Each row is a point on a landscape with many peaks, with its height.
A climber steps from a point to the highest of its 6 nearest points, and stops where none of them is higher. Distance is the straight distance between rows; heights are no part of it.
pobo h=13.7: 102; 59; 151; 73; 100; 91; 121; 141; 150; 91; 126; 95
Sasuf h=29.1: 127; 67; 140; 116; 105; 79; 97; 108; 104; 81; 111; 98
lef h=42.2: 72; 111; 91; 73; 96; 103; 97; 99; 143; 149; 117; 105
sobo h=27.3: 115; 57; 137; 90; 86; 74; 122; 123; 109; 106; 125; 92
Vono h=69.9: 112; 138; 83; 91; 148; 149; 86; 91; 92; 95; 73; 88
bipel h=33.5: 111; 65; 130; 92; 82; 65; 122; 127; 108; 117; 118; 85
Deve h=47.1: 92; 96; 88; 104; 92; 95; 110; 96; 101; 117; 105; 107
zomik h=32.3: 68; 122; 89; 68; 106; 125; 102; 94; 163; 138; 114; 112
tibe h=50.4: 85; 135; 75; 80; 126; 137; 89; 90; 118; 120; 99; 95
zokab h=32.7: 93; 75; 121; 98; 90; 82; 119; 111; 122; 121; 123; 99
tabom h=36.7: 95; 111; 101; 99; 120; 115; 96; 99; 118; 104; 116; 102
mov h=26.8: 94; 144; 52; 90; 115; 130; 90; 93; 55; 99; 63; 94
vopo h=75.7: 86; 140; 64; 86; 120; 126; 90; 90; 99; 125; 85; 89
Solib h=30.9: 127; 72; 146; 110; 123; 108; 86; 102; 122; 74; 112; 96
vap h=45.5: 106; 135; 56; 96; 111; 129; 93; 83; 55; 75; 52; 94
pigo h=34.6: 77; 136; 31; 88; 79; 108; 102; 93; 69; 122; 65; 107
tilal h=68.2: 108; 113; 78; 119; 89; 96; 96; 86; 49; 47; 62; 108
gira h=41.2: 76; 120; 96; 80; 108; 115; 98; 90; 142; 132; 119; 109
gifed h=76.0: 121; 89; 128; 120; 117; 98; 89; 98; 99; 74; 105; 103
Fetun h=34.4: 107; 83; 104; 123; 88; 76; 103; 95; 74; 87; 100; 105
Kom h=67.5: 80; 93; 86; 100; 70; 74; 109; 97; 89; 123; 109; 101
boloz h=53.0: 108; 79; 118; 103; 99; 85; 109; 114; 108; 108; 119; 99
far h=25.5: 124; 92; 117; 126; 91; 85; 92; 91; 75; 60; 90; 99
Sovi h=34.3: 100; 102; 89; 121; 103; 88; 100; 88; 89; 99; 102; 98
Nutet h=11.9: 108; 69; 142; 96; 105; 100; 113; 121; 135; 95; 136; 103
Resus h=34.9: 92; 68; 117; 88; 80; 70; 122; 125; 123; 133; 119; 93
nava h=41.1: 112; 90; 122; 120; 102; 88; 90; 92; 83; 69; 100; 100
rebev h=26.4: 97; 96; 106; 112; 104; 105; 98; 95; 106; 103; 110; 97
Nube h=35.1: 118; 112; 107; 116; 125; 128; 85; 90; 94; 76; 104; 91
Merap h=40.7: 73; 123; 54; 82; 72; 90; 91; 84; 104; 153; 97; 106
Sused h=60.4: 108; 121; 70; 112; 94; 107; 92; 79; 57; 70; 61; 102
val h=33.4: 88; 93; 111; 98; 108; 110; 105; 98; 136; 114; 124; 105
luzim h=47.2: 78; 110; 79; 93; 77; 91; 98; 92; 108; 134; 111; 101
komu h=19.5: 126; 72; 124; 115; 85; 65; 102; 106; 71; 75; 96; 99
Pivoz h=12.2: 125; 66; 148; 101; 111; 90; 100; 121; 124; 78; 124; 100
losus h=38.1: 137; 84; 143; 119; 116; 97; 72; 91; 93; 61; 107; 103
fur h=38.2: 101; 145; 35; 81; 100; 129; 92; 104; 42; 68; 29; 112
risa h=33.9: 104; 94; 123; 113; 118; 115; 97; 102; 123; 87; 119; 100
tena h=70.9: 83; 138; 48; 97; 102; 119; 94; 89; 76; 117; 74; 96
lako h=51.6: 93; 72; 106; 106; 68; 61; 119; 111; 84; 112; 102; 98
rikor h=21.1: 107; 58; 149; 76; 92; 86; 134; 144; 139; 106; 124; 95
Pigim h=52.3: 76; 110; 67; 96; 74; 83; 102; 89; 98; 139; 95; 104
vuse h=4.6: 80; 78; 133; 68; 94; 95; 125; 124; 156; 123; 136; 108
siga h=38.4: 122; 98; 118; 125; 123; 111; 76; 85; 87; 60; 87; 94
kame h=53.1: 101; 118; 74; 113; 88; 102; 101; 87; 67; 83; 80; 98
lan h=49.0: 96; 122; 95; 99; 130; 131; 91; 88; 114; 100; 104; 98
pamef h=28.5: 121; 97; 119; 125; 109; 100; 74; 84; 68; 58; 81; 105
dituv h=45.9: 89; 143; 28; 93; 87; 122; 98; 97; 50; 88; 46; 104
kudun h=21.7: 119; 65; 139; 114; 88; 69; 110; 122; 93; 88; 110; 96
natiz h=59.9: 76; 101; 103; 87; 100; 101; 100; 97; 134; 133; 116; 107
zavi h=35.9: 85; 119; 68; 108; 89; 101; 106; 83; 82; 115; 99; 105

Where does a climber stop that starts at each point below?
vuse => boloz
zavi => vopo
Fetun => Kom
pobo => boloz
rikor => boloz
lan => vopo
pigo => vopo
dituv => vopo
